Each row is a point on a tangle of strands that fork, close into loops and nearly touch. The rows are in no order.
(in the rows, 128 means zero)
Points whose rows are less than 60.4 apart are linked; no others are. Some points are linked to none.
Pife: [142  94 127 106 191  73 115 172 133 165 121 180]
Zam: [ 83 136 113  91  96 178 151 136 117 129 100 145]
Manu: [178  94 105 100 137 139 112 178 130  96  86 153]
lote: [ 99 125 113 119  87 115 146 157 129 119 155  72]
kudad: [ 80 145 109 123 122 144 131 137 160 171 136  60]
sotas: [128 121 130 118 166 121 113  82  77 161 142 187]
dalus: [178 101 101 132 161 100  83 194 169 136 119 150]
talom: [ 66 142 106  74  85 158 137 112 157 178 128 140]
Boriz: [226 125 140 102 114 144  95 182 151  83 117 140]
mezun: [ 90 146 116 144 110 124 127 143 152 170 144  49]
vofut: [ 77 150 115  95 139 149 134  94 181 196 138  98]
Dod: [ 72 135 102 108 117 145 160 112 138 144 148 128]
Dek: [100 139 133 163  85 109 126 152 144 162 140  53]
tofo: [ 95 135 122  96 106 189 147 147 117 118  75 136]
zaz: [130 134 172 154 191 138 111  85 111 112 133  96]
vot: [198 110 123 103 121 141 114 179 139  77  99 138]
pobef: [130 130 141 110 160 115  90  83  68 173 141 195]
fusab: [129 120 155 150  50 106 136 169 136 117 132  82]
lugub: [103 129 109 142 141 105 164  99 115 115 178 121]
Regil: [ 74 132 111  56  83 172 139 132 146 164 125 117]
pagu: [ 76 156 128  88 117 139 133  76 182 199 132 139]
kur: [103 130 105 150 130 110 160 119 119 113 157 108]
sep: [108 137 169 121 177 161 113  57 113 132 138 140]
Buk: [178 136 138 132 109 160 115 178 156  81  72 111]
Sepiv: [134 133 148  97  77 124 150 173 119  93 133  77]
Vugi: [128 107  94 128 124 130 149 146 110  93 117 133]
Ruke: [ 96 154 163 140 171 139 136  79 139 130 154  87]
bef: [149 103 104 118 114 129 146 158 112  76 116 130]
Ter: [176 102 122 150 187  70 106 148 130 134 134 139]
guzu: [ 76 148 107 110 136 149 133 116 172 183 140  75]
Num: [115 160 170 112 138 154  85  45 111 150 134 178]
pebu: [ 86 157 142 112 135 146 141  59 140 159 146 160]
Veki: [117 131 166 117 173 158  94  59  95 144 131 161]
tage: [111 127 138 116 154 123 144  55 105 129 180 163]
vemok: [110 181 145 115 118 140 102  49 122 157 137 189]
vorum: [186 101 101 150 140 105  94 177 153 115 114 142]
ginoz: [129 130 127  98 118 185 146 162 123  97  61 130]
Kuf: [213 121 160 131  65 123 113 165 144  79 134 137]
rova: [157  97 107 114 180  87 101 189 158 151 114 168]
Lole: [110 148 120 168 151 135 148 126 136 123 113  99]
Tove: [134 101  94 135 162 116 140 121  96 127 125 162]
nemun: [127 110 109 125 165 117 133  96  81 146 139 177]
Meza: [143 123 133 198  95  86 139 135 131 113 139 107]
gagi: [ 94 151 169 124 174 163 128  63 132 135 138 121]
voser: [ 69 150 112  94 106 146 144  93 159 173 140 148]
pimok: [ 89 150 126 125 143 149 145  73 123 154 138 162]
pino: [150 133 130 116 119 169 137 173 141  85  66 112]
Barog: [155 127 143 108  83 120 149 171 121  73 126 100]
sel: [121 105  90 132 141 128 150 125 100 113 126 155]
gevab: [103 160 149 177 138 112 140 116 141 143 144  67]
labes: [108 157 132 182 140 128 142 131 142 133 115  80]
buvag: [226 121 145 124  90 135  86 176 152  89 133 142]
sovo: [ 97 141 117 138 157 147 150  92 118 141 128 145]
Rotog: [127 119 171 132 192 146 104  74 100 113 142 116]
Bobod: [144  88 107 111 175  92 118 155 108 158 112 185]
Sog: [111 157 169 170 160 121 131  90 131 125 153  73]
lut: [166 110 122 111  97 122 142 165 115  65 124 118]
Kurot: [153 119 117 168 172 100 128 121 115 117 129 124]
sok: [169 111 118 169  95 106 121 161 140  88 119 120]
soru: [ 90 176 132 107 101 132 126  61 145 168 142 184]
Ripa: [133 151 166 182 175 124 124  99 122 118 126  87]
vunu: [165  89 102  90 144 140 109 182 125 120  78 172]
zasol: [139  90  97 112 155 115 114 154 100 154  96 188]
damog: [154 118 178 138  39 105 138 171 137 110 131  95]
Gomot: [193 108 116 155 110 119  96 173 154  96 109 134]
bul: [ 78 134 100 109 110 162 154 120 124 135 120 144]
seki: [148  89 100  93 136 133 108 172 103 142  75 189]
delof: [151 117 128 177  80 102 134 156 135  94 126 111]
Tupe: [107 119 108 125 147 115 159  77 103 126 178 158]
Fuba: [109 123 139 153  60 102 129 163 134 151 146  61]
Nolag: [110 143 127 156 172 141 144 101 121 130 123 115]
fibu: [180 118 165 141  50 110 131 165 138  83 132 117]
kivut: [110 124 107 138 110 123 155 150 123  98 134 101]
lus: [171 116 123 186 146  77 123 128 120 114 144 123]
dituk: [133 152 150 105 144 119  67  72  73 168 146 194]
gabu: [121 127 138  99  70 122 135 175 122 126 146  55]
pum: [144 127 128 191 124  83 141 125 118 109 152 109]

A piece is two or more points that can be reached from each other along the links. Count, over all rows, the pieces, the separate loops (a circle has one, a figure eight two, a Y none), the forks (points with three links) and the tips (points with one).
pieces | 3
loops | 3
forks | 5
tips | 5

How many points has the smallest loop of links through each point below? Write 0 if it is on no loop.
Nolag | 15
Sog | 7
lote | 8

Name the points in between on the shortest way along the links from the first point to the second, in order.
lugub, lut | kur kivut Vugi bef
Lole, Ruke | labes gevab Sog
rova, Gomot | dalus vorum
Veki, zaz | sep Rotog
sel, sotas | Tove nemun
